A landscape with many valleys, sampled at points; each row gives a point and its height.
From any point a ball rolls to the lowest of the 2 points nearest to it. It stops when none of these is lower. Distance is the straight distance between rows; heights are no part of it.
tamim: 11	-8	-17	-12	7	-8	10	-5	-22	-7	2	-18	15	3	17	-8	-27	-23	8	11	32	0	20	14	-12	18	9	-7	11	31	15	7	-14	-10	-3	-10	12	-4	-6	7	-16	12	-7	5	30	-10	2	6	-8	-11	25  (h 341)
pufiz: -5	5	-11	2	12	40	12	-17	10	-1	41	-6	28	-30	-11	-3	-2	-6	20	0	-5	-16	17	-14	-11	-25	-11	12	5	6	-17	-4	0	-6	-3	19	18	-8	12	2	3	16	-9	-7	-31	-8	-18	4	0	17	15  (h 558)
bezus: -14	-16	30	-21	29	-2	18	7	2	0	24	1	-3	1	18	-16	5	-29	19	-7	-9	-3	-14	-15	-19	-2	-26	-6	-10	17	14	3	4	11	-12	30	-10	-3	1	28	-5	18	-23	15	-11	-3	10	38	-21	-16	3  (h 457)
voseg: -18	-5	28	-9	-22	-27	-17	27	27	-23	-41	-10	-30	21	-13	28	14	7	-30	-25	6	2	-39	-9	11	4	1	-13	1	-26	-5	-1	6	-11	26	-8	-1	-21	-4	7	-13	16	0	24	0	-1	-2	20	-26	15	-16  (h 647)
Vir: 3	15	-16	-2	-9	11	-2	-14	18	7	20	-4	9	-8	-19	-11	-19	15	7	13	-19	0	-1	-6	15	1	6	3	12	-7	-17	12	-2	20	-13	3	-3	7	2	-1	2	-4	6	-3	-22	15	-5	-17	37	-11	9  (h 322)
laf: 21	24	-2	-23	11	-11	-27	-29	23	2	24	18	-9	-14	-3	1	-8	12	20	11	-4	6	8	-5	23	6	30	17	42	-27	-10	-8	2	30	0	-7	24	-12	33	-10	15	-12	4	-7	-14	11	-2	-10	2	-9	35  (h 254)
Berab: -5	-8	23	-15	-1	-20	-15	11	-12	-12	4	-4	-5	-15	7	6	8	-12	31	-13	-25	34	-22	-7	5	-5	26	-15	8	30	-7	9	-9	25	-27	14	-19	17	21	25	-10	-24	13	9	0	-11	2	33	3	-22	22  (h 335)
zatov: -2	0	-6	9	-12	7	20	2	-16	-22	6	-15	24	-4	5	4	14	2	-4	-6	6	11	-8	-22	15	-15	-9	6	-28	11	-40	-21	6	-20	6	-13	0	6	19	31	-1	-1	13	-10	-18	0	-10	33	15	21	4  (h 576)
tizo: -28	1	-2	-5	5	8	33	23	-5	9	0	-7	-20	24	-2	14	9	-25	-2	-15	-10	-18	-4	-4	-23	-15	-23	-4	-20	-6	6	-15	7	-12	16	-5	-14	-5	-1	3	3	7	-3	21	5	7	19	16	-1	-3	-23  (h 225)
Rulir: -2	1	-21	26	-4	-1	-7	-3	1	-22	-7	-6	13	0	-7	10	14	20	-21	24	19	-3	26	0	32	0	-5	-11	-10	-25	-18	-5	4	-21	24	5	17	-8	-12	-5	-5	15	4	-17	-2	4	-14	-20	1	19	-10  (h 466)
Bedi: 16	-16	-7	-15	3	6	3	-22	-41	-6	5	-33	4	-14	43	-26	-4	1	19	-1	25	24	10	-2	-14	-1	1	-2	-7	-3	-16	-6	-17	8	-2	18	39	11	4	21	8	-16	14	-4	10	-2	8	8	-27	-1	16  (h 207)
fiza: -7	-7	7	3	14	11	28	-4	-10	47	-17	15	-10	-4	-14	-5	-9	-2	-8	-11	-41	-3	-12	6	-22	-26	-10	3	-22	17	23	17	17	16	-35	7	-21	23	-9	0	20	-30	1	25	2	-3	3	-18	25	0	12  (h 498)
sos: 8	-17	-18	0	-33	7	-15	13	11	-13	-16	-8	12	5	5	0	-25	4	4	4	30	0	9	12	-9	60	11	-5	2	20	21	29	-8	-35	4	-33	-8	-9	-35	-13	-20	8	-6	-23	23	-18	0	-11	-20	-28	-15  (h 800)
Nav: -12	23	-8	-16	-6	10	9	11	20	10	11	9	4	1	-26	27	-1	-24	-6	8	-7	-7	8	2	-3	-29	-6	-8	16	-1	28	13	7	11	12	-6	-6	-7	3	-21	8	35	-6	16	-8	-2	-9	-6	1	-1	8  (h 609)
sobo: -5	-7	-23	-9	27	19	-12	4	14	-17	16	3	8	8	-9	27	-1	-8	15	1	0	-11	37	8	13	-2	-3	-36	-2	2	-2	-24	-14	-10	26	-19	-5	-8	4	7	-12	-1	-6	12	-5	3	6	-7	5	-14	28  (h 491)
Dol: -1	-6	2	-8	16	-4	2	15	6	13	-1	23	-26	2	4	4	-5	-3	-11	-8	9	-7	5	1	-10	-10	-9	26	8	-21	40	-8	8	-9	19	-34	-8	-12	5	-32	19	1	-8	0	15	4	11	-18	-21	-4	-41  (h 465)
Sedit: -2	14	5	-7	-44	-1	-18	15	-14	-18	-1	-25	11	-18	-9	8	11	-6	12	-17	6	9	-7	-19	-17	-11	10	5	22	7	-24	10	-6	10	-22	-2	0	3	15	-11	-3	-3	4	-17	-23	-13	0	13	3	-2	7  (h 286)
danum: 11	-25	18	-4	11	-9	-3	-25	-22	-5	-6	2	3	-18	13	-37	15	23	-5	-1	6	33	-7	-7	-4	-4	13	-1	-24	19	-3	-1	8	-23	-18	29	8	5	0	2	-12	-19	-5	-14	11	4	1	9	-15	10	-25  (h 549)
Kan: 0	8	-34	15	-3	11	14	-14	-11	-3	5	-12	14	13	8	-20	-12	8	3	8	4	-5	14	6	9	14	-25	25	-30	-8	-25	-4	-7	5	21	9	11	8	-10	28	28	-1	6	-13	-16	11	-5	-17	13	-2	8  (h 215)
mesuf: 4	8	1	-7	-29	11	-11	6	-10	9	-31	5	-19	-19	-6	31	4	18	2	1	-25	12	11	0	-7	-27	14	-4	-4	-15	5	-6	-5	35	-6	-21	1	4	10	-8	24	-24	27	7	6	-22	-8	-24	18	15	19  (h 396)
Retu: -1	-24	-23	-5	-31	-2	-21	24	8	-20	-14	-11	2	31	-1	21	-10	5	3	12	-5	-11	1	10	-8	-7	19	-18	4	12	22	-8	-30	-21	5	-34	-20	8	-6	-3	-40	3	-7	14	15	-20	37	-2	15	-19	30  (h 340)
lov: -6	-37	1	-6	-5	20	1	-12	-12	-15	-19	-3	20	-15	9	-24	2	11	7	14	4	20	-20	0	-13	2	-2	-15	-25	26	4	6	-4	-15	-26	4	-4	14	-19	16	-7	-9	22	6	25	-9	-3	22	-7	-5	-33  (h 598)
defa: -1	-1	-18	4	-17	14	-14	13	-16	24	-24	3	-16	-1	-21	12	4	29	-18	-5	-17	4	10	15	-17	-14	2	19	-1	-17	5	9	1	-3	-9	-25	-19	14	-6	-39	16	-38	-1	-6	3	-9	3	-30	18	6	-14  (h 439)
pip: 6	12	18	-6	-48	-37	-15	19	-19	-8	-24	-16	-16	-10	-12	8	11	8	-16	-30	6	-2	-5	-16	5	-27	19	4	29	-1	-27	16	0	10	-8	1	-3	-2	21	-37	-28	-15	-1	-7	-8	-9	3	3	-6	26	-16  (h 318)
lafeg: 2	-15	-7	3	-17	12	18	-24	-15	8	-10	-24	-8	8	33	-24	-12	-3	9	-2	12	9	3	-2	-22	-2	-15	3	-27	-2	-8	-6	-10	29	13	22	17	13	-6	36	26	-15	21	10	-7	15	16	-7	1	5	33  (h 121)
kaduv: -26	9	-19	-2	-12	-5	8	13	5	-12	-13	2	11	14	4	14	-13	-26	20	-13	2	-17	-2	20	1	0	12	-13	19	6	-3	2	-22	-9	-14	-1	18	1	-15	9	-6	14	9	22	16	-2	-18	13	-1	-12	-16  (h 447)
mizad: -9	-18	-11	-8	11	29	-4	-11	11	-14	23	0	13	13	-3	-3	-9	-2	25	31	-8	4	12	-4	7	16	6	-24	-16	26	20	-11	-30	-6	14	-3	-2	-2	-20	28	-14	3	-9	-11	3	3	11	0	1	-15	47  (h 444)
mipe: 24	-7	10	0	13	-36	-30	-8	6	-9	20	-6	-20	2	-7	-5	4	15	-8	1	4	7	1	4	32	17	17	-21	12	-5	-14	6	-4	2	11	23	-13	-7	-1	-14	-33	3	-22	-11	-2	11	36	-4	-4	5	8  (h 656)
Vater: -12	4	1	-5	-23	23	-1	-15	27	-29	0	-5	8	-8	3	-2	8	-7	-3	-1	20	-28	-8	-24	-25	-2	-30	5	-8	-6	6	2	-11	-23	1	2	11	-13	-23	-11	-15	28	-11	-12	-19	-14	-9	5	-16	8	-15  (h 563)
vuka: -14	5	4	-3	9	11	-5	-20	19	19	-2	5	-1	-21	12	11	5	34	-5	12	-2	5	12	-5	24	-26	-5	17	11	-40	-28	-36	12	-3	-5	-9	47	-3	16	-6	22	-24	22	-3	-21	9	-40	-29	7	21	-21  (h 277)
ralan: -4	-6	17	-11	-2	-30	-2	17	-21	3	2	1	-8	-15	11	-6	-6	-26	10	-9	-2	20	-5	13	-16	12	28	-10	23	27	11	20	-12	-4	-32	24	-23	7	9	3	-19	-6	-6	-1	26	-19	14	17	-22	-10	4  (h 394)
kadi: -30	4	5	-1	23	-6	14	28	5	17	-17	24	-16	6	6	29	15	-20	3	-8	-29	25	-11	5	10	9	-10	-4	-11	-4	4	2	24	8	9	19	-4	-3	13	32	26	0	16	12	16	-3	-17	16	-13	8	-4  (h 199)
Lovod: 16	16	9	1	-13	-7	-15	-9	10	17	-16	17	18	-13	-13	-4	-7	29	1	4	-20	-1	2	3	20	-7	32	-3	39	-5	-16	12	-8	37	-33	-2	17	12	4	-9	0	-28	16	1	-4	8	-27	-19	36	3	-1  (h 381)
ros: -19	15	8	-15	-3	3	-1	-3	2	-2	7	-9	4	2	18	6	-4	-19	38	-8	-11	7	-6	-1	-1	6	6	-8	15	2	-1	-5	-3	36	-11	20	3	4	20	38	7	2	18	2	1	1	-2	24	-1	-11	39  (h 267)
nesu: 6	-8	18	12	-4	-2	-25	-9	8	-26	9	-2	12	14	13	-2	22	8	1	6	19	-4	-9	-13	8	18	-9	1	-8	-1	2	-26	-27	5	15	5	13	-8	-6	17	-29	17	-14	-13	-19	-1	23	16	-7	-12	18  (h 442)
raba: -22	19	0	20	-8	16	10	9	1	-5	-2	1	10	24	8	3	-8	-24	24	-14	2	-39	-3	1	-24	6	-19	0	12	0	-13	0	-11	1	-9	18	27	-6	-5	33	-8	26	1	28	-17	-7	-7	24	15	-7	6  (h 492)
gitu: 7	-2	2	17	23	-11	11	7	9	10	11	10	-38	-1	-24	-3	10	13	-21	-8	-15	-15	13	-8	23	-8	-6	-21	-14	1	-2	-3	21	-8	18	19	-40	4	13	-23	0	9	-7	4	0	13	9	-2	1	6	-5  (h 380)
Sakoz: 13	10	15	-8	10	-30	32	-10	3	9	8	-3	-45	5	-19	-9	-15	-1	-30	-29	-4	-8	-24	-9	15	-10	-11	0	-15	-3	-6	1	20	-10	16	12	-14	-9	4	-37	-3	27	-6	15	-4	19	4	-13	-15	16	-36  (h 386)
Navi: 20	-7	-18	6	-10	-16	-21	15	-25	-5	-13	-4	2	26	11	15	4	3	-6	2	9	-7	17	19	3	-6	12	-10	-16	-7	13	-6	-10	1	7	-29	-2	3	-1	-5	-5	-7	10	8	12	3	31	-13	11	5	5  (h 287)
motev: 4	6	-14	-3	9	7	-9	-15	18	-4	24	14	41	-9	-6	-7	-3	21	-9	13	-12	13	-4	0	33	1	1	13	4	-1	-23	-15	1	0	-7	-33	0	4	4	-3	5	-19	6	-11	-37	13	-15	10	23	-9	-10  (h 382)
Bitov: -15	0	33	0	-22	-49	-18	22	17	-6	-27	11	-28	22	-14	27	23	-2	-22	-39	-32	7	-29	-10	19	0	-9	-7	6	-10	-4	-4	21	-3	6	-4	-20	-9	2	-2	9	-1	1	15	-11	23	1	37	-3	-12	-37  (h 670)
Midog: 11	-2	7	-28	-4	3	-20	-14	-1	-6	13	-5	-21	-13	7	4	-13	0	12	0	19	12	8	-7	6	-1	15	1	15	-15	20	-13	-1	17	26	-16	7	-11	14	-8	7	-8	-3	-11	4	15	12	-9	-15	-9	29  (h 184)
gen: 4	-16	4	-7	-2	-6	-26	6	-5	-21	5	-9	-11	-10	-3	1	25	24	16	-1	-14	5	12	-5	13	-5	26	-40	13	12	-26	-1	-18	-9	-6	23	-23	-7	0	-4	-45	-6	-8	-1	10	-16	29	3	-6	-2	7  (h 639)
firiv: -6	-20	-2	-7	1	-7	30	4	-13	11	25	-18	-18	43	0	-4	-50	-25	1	-15	8	-34	-15	-10	-33	19	-19	1	-19	20	35	4	-8	-28	-2	-15	-25	1	-28	4	-27	11	-19	14	9	-2	22	7	-6	-21	-23  (h 345)
ziru: -3	-1	44	-32	13	-9	9	-10	2	-3	9	-5	-26	2	19	-27	-11	-22	19	-22	9	10	-29	-21	-8	9	6	-6	14	13	7	-2	-9	12	-6	29	15	-2	4	16	-10	-10	-13	11	0	17	10	31	-36	-14	-1  (h 397)
vezo: -2	-20	0	-17	31	13	29	-6	-18	-9	16	-23	0	-11	-2	-18	5	-17	13	-13	-5	17	0	-26	-26	1	-33	-11	-32	30	2	4	5	-18	5	18	-26	5	-8	11	-17	8	-14	-11	-1	-2	15	38	-27	-13	-14  (h 510)
Ved: 14	18	4	18	-41	-3	-11	14	6	-17	-14	-9	2	-22	-12	1	-5	20	6	5	14	-3	-22	-16	-9	36	22	31	22	7	-16	19	9	3	-36	11	-4	3	7	-4	-2	-9	-1	-36	-6	-18	-15	-19	-3	6	12  (h 239)
Muz: -8	-1	-26	-23	10	8	-15	13	14	-1	4	13	-2	2	2	27	-16	-5	-2	9	14	-2	11	12	0	6	5	18	-3	2	35	-3	0	-19	24	-72	-10	-22	12	-19	18	3	-13	-5	4	-14	-6	-2	-20	-7	-12  (h 505)
Nibom: 7	13	24	11	-20	-7	2	-18	29	-4	-23	13	22	-33	1	-3	3	19	-12	11	0	4	-3	1	20	-14	9	3	21	-22	-13	1	7	23	-13	3	47	3	-4	-14	14	0	25	3	-2	7	-41	-18	9	24	-19  (h 346)
redov: -13	-15	-37	-15	11	-2	4	4	-19	-6	1	-23	28	8	3	11	-12	-24	15	-13	18	-8	19	34	4	-3	11	-34	19	30	0	6	-9	-28	-11	-11	7	-9	-11	4	-35	13	0	12	12	-5	-2	26	-4	-20	-16  (h 395)
tubi: 4	-11	-7	6	8	-12	-34	9	10	-2	-16	13	13	31	-6	14	3	20	-22	2	-6	-20	-9	20	36	11	12	-26	13	-3	9	11	-10	-19	6	2	-16	-3	-30	-12	-29	10	-10	13	0	14	13	-8	8	-15	-26  (h 729)
Nere: -14	11	-6	18	20	3	-8	22	-21	19	6	10	-27	-16	-6	17	20	-19	4	-14	-20	5	8	1	-15	4	2	15	5	-18	-4	-2	24	-6	2	22	-20	-4	16	6	27	-3	-2	-19	7	-13	3	6	-18	7	-1  (h 280)
lamu: -13	9	11	-7	-21	1	17	10	2	-31	-7	-18	-6	18	-13	12	-7	-4	-12	-10	1	-4	-23	-30	10	-17	7	-15	-17	22	-22	-6	3	-15	6	-30	-12	14	11	11	-17	9	16	17	0	8	-19	22	13	27	-10  (h 600)
Zok: -4	6	7	-4	1	17	23	-17	-7	14	-2	14	18	-29	22	4	26	16	-5	9	-9	13	14	8	-4	-46	-20	8	-19	-22	-16	-26	7	17	-15	16	48	4	18	0	24	-26	20	13	-23	-1	-28	-14	13	21	-18  (h 202)
Mivul: -4	-9	15	-2	15	9	26	-6	-7	-15	29	-16	-4	-5	-7	-10	-6	-15	-9	1	10	9	-18	-26	5	12	-22	5	-31	17	-7	-5	15	-19	16	-18	-17	-6	19	16	0	23	-11	-6	-8	-2	3	23	-17	13	6  (h 548)
kug: -14	21	-30	8	10	-2	9	-14	7	11	9	4	22	-2	7	0	-13	-2	-11	-1	11	-8	19	17	13	12	-6	34	12	-18	-25	0	16	-8	12	-42	35	2	9	7	34	3	15	-9	-7	15	-37	-7	-1	-9	-16  (h 575)
sib: 3	9	-8	25	-8	12	-16	-13	-10	-10	-33	5	16	10	14	-8	23	10	8	7	22	-11	7	25	-3	-5	5	16	-4	-20	-4	-39	-19	-5	-6	-16	43	1	-5	19	5	-25	28	11	5	-5	-25	-12	5	18	-1  (h 362)
kare: 34	10	17	30	17	-36	10	-2	-18	47	-19	29	10	11	-14	-13	4	12	-31	-1	-29	-23	-1	34	-3	-22	-8	12	7	1	20	19	1	12	-29	-2	-12	15	-2	-39	-3	-5	-13	26	8	8	-6	-6	31	8	-29  (h 555)
zap: -10	11	17	18	-25	12	7	-5	22	-20	-18	-6	0	11	8	-12	6	-8	-1	0	8	-33	-14	-9	-8	-9	-10	2	4	-11	1	3	-10	11	3	29	34	-7	-24	9	4	31	5	3	-25	3	-16	9	4	9	-5  (h 531)
vove: -9	-15	3	-13	-7	-10	-11	32	-2	6	-8	2	-21	3	-9	17	-1	-10	14	-11	-21	-14	-3	10	-18	-8	19	-21	23	13	28	-1	-24	-2	-27	1	-14	1	6	-2	-25	-2	1	16	21	-29	27	-3	3	-8	12  (h 388)
lam: -22	-1	1	6	7	17	26	27	-15	5	-13	9	8	19	10	18	17	-28	-1	7	-26	9	3	12	-1	-23	-24	-4	-32	-14	-14	-13	20	5	25	-9	-2	-3	7	28	31	1	6	17	8	5	-12	12	17	1	11  (h 127)
luv: 19	-12	-6	7	-24	-2	-42	2	24	-8	-20	20	4	19	-4	-8	15	34	-14	11	-1	-18	0	7	7	24	8	-12	7	-26	2	11	-25	4	8	18	-14	-3	-33	-34	-9	-12	-4	-16	0	3	20	-22	9	-22	-10  (h 701)
zimat: 2	13	-5	3	24	7	25	-15	-8	37	24	11	18	-28	8	-26	-13	-7	2	10	-13	15	0	15	-8	-2	-18	35	6	8	-16	17	28	14	-19	-3	5	11	8	3	23	-4	1	-4	-14	1	-33	1	9	-6	-27  (h 377)
roz: 4	-7	15	1	23	8	29	-2	5	22	1	13	-16	-2	-7	-16	8	3	3	6	-8	-9	-6	-4	-9	-18	-7	-7	-28	0	12	-13	12	13	3	9	-1	10	4	14	14	-17	1	28	6	-12	11	-3	13	17	26  (h 446)
Deduk: -14	0	37	11	-19	-31	-8	26	-9	13	-23	17	3	10	-5	9	20	-12	-12	-17	-27	18	-32	-4	-10	7	-1	14	15	-6	4	18	17	7	-10	17	-17	-15	-12	0	20	-6	9	-1	1	-1	-13	29	8	-22	-37  (h 699)
legut: 3	10	-1	23	10	3	39	5	0	43	-5	18	18	5	-16	2	-21	-9	-18	10	-33	-26	-6	20	-3	-12	-5	9	-4	13	2	34	24	6	-28	4	-28	17	-22	-23	-1	0	-3	7	-6	1	0	-10	29	7	-16  (h 541)
mota: -4	10	10	5	33	7	22	-14	5	13	11	-1	-30	-10	18	-21	-5	-3	6	5	7	7	-9	-14	12	19	10	2	-2	-19	1	-12	9	13	6	32	15	0	2	16	11	-2	3	15	18	-4	-1	-13	-17	15	11  (h 391)
podo: 4	-29	11	-1	15	0	-28	-19	-8	-24	-8	0	7	5	12	-27	20	27	1	4	27	25	-11	-14	15	23	1	-2	-11	-2	-2	-33	-15	-18	1	-10	7	-11	4	19	-18	-31	-3	-17	7	8	23	17	-6	-6	-20  (h 494)
Kepet: 22	12	-8	12	6	-19	18	-17	4	35	26	1	26	-21	-1	-8	-30	0	-24	17	4	13	0	15	8	6	9	14	6	21	-11	34	20	9	2	-2	-16	17	3	-35	17	7	-6	-17	-3	17	-23	-15	9	2	-2  (h 436)
mos: 4	-19	-12	21	14	-9	-13	-4	5	-12	-2	-8	21	28	14	-17	-14	5	-5	11	19	-15	-7	13	15	32	4	-14	4	5	-21	3	-11	-29	-9	5	-2	-5	-32	12	-32	7	-9	3	18	5	6	2	0	-9	-35  (h 753)
lat: 10	26	-9	18	-27	-12	-10	7	19	10	-13	7	-12	-1	-21	8	-25	-8	0	17	0	-5	-13	8	-7	36	27	21	41	9	14	39	7	8	0	0	-17	3	-10	-6	8	12	3	-23	3	-7	-9	-30	4	-5	25  (h 177)
rupa: 8	-6	-24	-10	-4	-5	-12	4	-15	-13	7	-31	-40	6	-5	23	-9	5	-11	-13	4	-5	26	-5	6	-6	1	-16	-3	-19	-2	-3	-9	6	35	-13	-18	-3	14	-20	3	-18	-1	-12	2	13	26	-22	-5	-6	19  (h 240)
nunob: -13	-1	-11	-10	13	28	11	-4	4	-9	24	0	18	-18	-6	19	28	-8	25	8	3	17	30	-6	9	-23	0	-32	5	-2	-16	-29	-14	6	6	22	11	3	22	15	7	11	5	1	-13	-12	-17	3	-5	3	39  (h 527)
mov: 1	7	-24	13	0	27	-12	-13	1	-4	-10	5	8	-7	7	-9	11	28	10	9	3	-4	15	1	-18	6	-7	23	-16	-31	-3	-24	-15	16	3	2	20	11	-7	8	23	-30	15	-10	-8	-3	-4	-27	16	10	34  (h 293)
gote: 9	20	-9	3	-9	13	-24	12	-10	15	-13	12	3	-12	4	15	8	-1	21	30	-15	-2	30	15	-18	-1	9	13	5	-21	1	1	-5	41	-16	5	11	11	8	-6	28	-12	21	-4	15	-13	-12	-33	5	2	47  (h 354)
duze: -10	-13	-16	0	2	3	3	-10	14	-12	7	-5	0	19	11	-19	-24	18	0	9	18	5	-12	-3	4	62	6	6	-1	-7	7	19	-5	-30	6	14	-12	-9	-37	4	-9	7	-20	-14	23	4	7	-22	-18	-20	-24  (h 777)
dasu: 3	-24	13	-17	-9	14	0	-2	-5	-13	-8	2	16	-7	1	0	13	-8	-13	13	10	25	7	-4	-6	-14	-12	-21	-28	19	21	5	-10	1	18	-1	-6	-1	-15	-14	-5	1	7	-2	8	-1	4	4	-1	-12	-19  (h 546)
revut: -6	6	-13	-2	7	3	1	-10	20	-11	16	6	9	7	-7	7	-21	0	-3	11	29	-2	9	2	18	30	-8	20	4	5	13	-5	4	-21	17	-44	7	-10	-3	12	16	9	-12	-7	-9	12	-21	-3	-13	-4	5  (h 542)
zakip: 4	-15	-13	18	-12	3	-14	7	-24	-4	-15	-18	4	-18	-15	2	23	17	4	7	-9	9	20	1	-7	-15	18	-25	-12	14	-19	11	4	-6	-31	12	-13	19	-2	-7	-25	-14	11	-6	22	-22	7	-13	4	18	3  (h 618)
pareb: 20	17	9	2	-14	-33	2	0	-6	-9	-22	-22	-25	12	1	-7	0	-4	-38	-22	25	-1	1	-6	17	-18	0	2	-3	-7	-13	-1	7	-1	17	-5	3	-2	4	-30	-9	15	-7	-2	6	6	9	5	3	23	-17  (h 348)
vusif: -6	8	-6	1	11	29	29	1	19	13	35	4	10	-9	-20	-3	-5	-8	-18	6	5	-19	10	-9	-18	-27	-27	16	-10	1	14	15	3	-14	9	1	-11	-8	12	-24	8	39	-22	-6	-22	-4	-10	-6	2	4	-16  (h 585)
Mim: 6	27	7	16	-17	2	-22	-16	26	3	3	18	15	-2	-7	4	-15	9	15	15	-8	-7	-14	-3	-10	21	5	21	37	-4	20	12	-5	34	-5	3	-1	6	1	-1	15	-1	-5	-8	-13	-13	1	-13	22	-19	25  (h 251)
letan: 5	1	28	-3	18	-3	-37	-4	-3	-9	6	18	11	-8	14	11	22	-10	27	11	13	11	-4	0	-14	17	12	12	14	-5	22	-21	-3	11	-7	12	13	-20	13	13	-7	4	-20	-18	-22	-8	8	21	-16	-21	24  (h 387)
Bebu: -8	23	-23	-11	-5	5	-14	23	10	14	14	8	-13	3	-16	39	-14	-14	-1	-7	-13	-4	20	10	2	-17	-5	18	25	-30	7	1	3	17	26	-26	1	-8	29	-27	33	4	-9	-11	-16	19	-4	-19	10	-6	10  (h 629)
Zaron: 11	-9	-24	-3	31	5	5	-7	-41	6	15	-12	-3	-14	28	-20	-5	-12	23	-8	18	-5	36	30	-27	-6	1	-3	-2	8	5	-10	-10	1	-25	6	30	7	4	14	2	-16	-1	13	29	-14	12	0	-17	-6	17  (h 276)
petu: 25	20	19	-2	33	4	-19	-33	9	23	35	21	15	-23	8	-19	10	1	20	3	5	9	-2	4	7	20	5	34	29	6	6	-3	5	13	-4	11	25	-8	29	7	3	-9	-16	-15	-13	6	-9	2	-11	-12	26  (h 317)
Zokar: -21	12	19	-6	19	14	37	5	-1	38	7	29	5	-28	6	-13	13	-1	11	-6	-13	9	1	-4	-17	-31	-20	24	-8	-1	7	-4	24	22	-9	-2	29	3	20	-5	53	-17	5	11	-8	-5	-31	-11	4	16	-19  (h 295)
Zode: -18	-3	15	-4	-5	-15	0	6	24	-34	-18	2	5	20	-7	24	6	-5	-28	2	8	14	-19	-8	37	-4	-12	-23	-9	-8	-16	-2	16	-20	24	-25	-2	-1	5	18	0	9	5	17	-9	18	-19	17	1	31	-10  (h 623)
marof: 24	14	21	12	5	-44	5	-6	11	35	-5	16	-1	14	-10	-11	-7	0	-12	-5	-10	-9	-16	17	5	1	2	12	33	4	25	21	13	12	-1	-13	-14	-2	-4	-28	-2	7	-11	2	3	20	13	-2	21	-9	-5  (h 515)
besut: -3	-3	8	9	10	7	4	6	-17	8	9	15	-25	-21	-19	-8	28	-5	-4	-22	-32	-5	6	-23	-17	-14	-23	-1	-17	-5	1	-5	23	5	5	42	-32	-1	6	-9	9	-3	-6	-12	-18	-1	26	6	-11	12	-3  (h 330)
Mugu: 0	-13	-22	22	-1	16	-2	-16	-14	-24	-26	-10	28	2	26	-1	24	9	1	4	31	11	16	10	15	6	-1	3	-15	-7	-21	-34	-3	-36	18	0	42	-11	-6	27	1	6	21	-13	11	1	-21	6	-9	14	-20  (h 418)
Buzi: -23	12	22	-13	3	5	11	-11	16	-3	1	-12	-32	-16	16	-17	-3	-10	26	-7	-3	7	-23	-16	-12	8	10	-3	28	-13	-11	0	-5	37	-21	56	11	12	-4	24	9	15	12	4	1	0	-1	3	-29	-1	21  (h 332)
vige: 13	0	13	6	-3	-21	-41	3	6	6	-12	23	-16	-2	-9	4	36	24	-6	1	-18	10	7	-1	13	9	1	6	11	-21	4	-5	-2	8	18	29	-10	-13	-5	-21	7	-1	-9	-22	-1	2	33	-11	9	-3	0  (h 676)
tuvob: 2	-7	1	5	-1	19	7	9	15	-13	-4	-2	2	4	-8	7	-1	-7	-28	24	7	11	7	-1	20	6	-18	-17	-31	-4	11	13	5	-16	42	-1	-9	-8	-20	-8	15	33	6	-7	11	10	-8	-13	4	13	-1  (h 504)
Fekib: 40	14	-3	14	-5	-38	10	-8	3	19	5	2	6	9	1	-32	-13	9	-18	1	22	-1	-9	12	-2	16	12	13	2	19	2	36	18	-3	-19	-3	-11	7	-13	-23	-16	4	-9	-17	13	5	2	-11	6	3	-10  (h 477)
Firo: -4	-4	-33	16	-5	24	23	-2	-14	-4	9	-33	12	-6	-20	-8	-4	11	-2	4	-4	-10	15	-8	8	-21	2	-9	-25	14	-35	-2	15	-16	-12	1	-14	14	7	11	-16	0	4	-3	4	-3	-4	-8	13	20	7  (h 599)
vafo: -12	-8	4	-22	15	-5	22	20	-14	-9	10	-16	-13	43	-6	23	-32	-39	-13	-20	10	-13	-13	2	-14	13	-18	3	-10	15	10	2	3	-24	13	-37	-24	-10	-2	17	-8	12	-20	7	1	19	22	23	-7	-15	-7  (h 290)
zadir: 12	-11	10	-9	3	1	20	7	-12	13	12	1	-31	20	0	-24	-19	-3	-17	-9	14	-20	-20	3	-31	-9	-5	12	-25	5	47	12	1	-15	0	-21	-16	0	-13	-37	-9	2	-15	19	21	-6	8	-8	-17	-4	-34  (h 410)
Rafe: 22	-25	-19	3	-2	21	-14	1	-6	-15	-2	-11	15	5	1	-6	-5	15	19	31	1	-8	2	-8	5	7	16	-28	-23	31	7	-9	-24	-15	-8	-25	-21	14	-12	14	-46	9	-7	1	15	-19	39	-5	16	9	40  (h 389)

Where does a ball stop that starts at each point below?
revut => lam
Vater => lafeg
danum => Midog
kare => Zok
mos => zatov

Call two points neighbours if one is among the 2 nearest of the other. Go from one point of each pair to the other, from neighbour to neighbour, staying as low as possible. Name the highest point that can't be avoided.
lam and Vir => Sakoz
Zok and lafeg => kare
Zok and Vir => Lovod
ros and Retu => ralan
lafeg and ros => defa
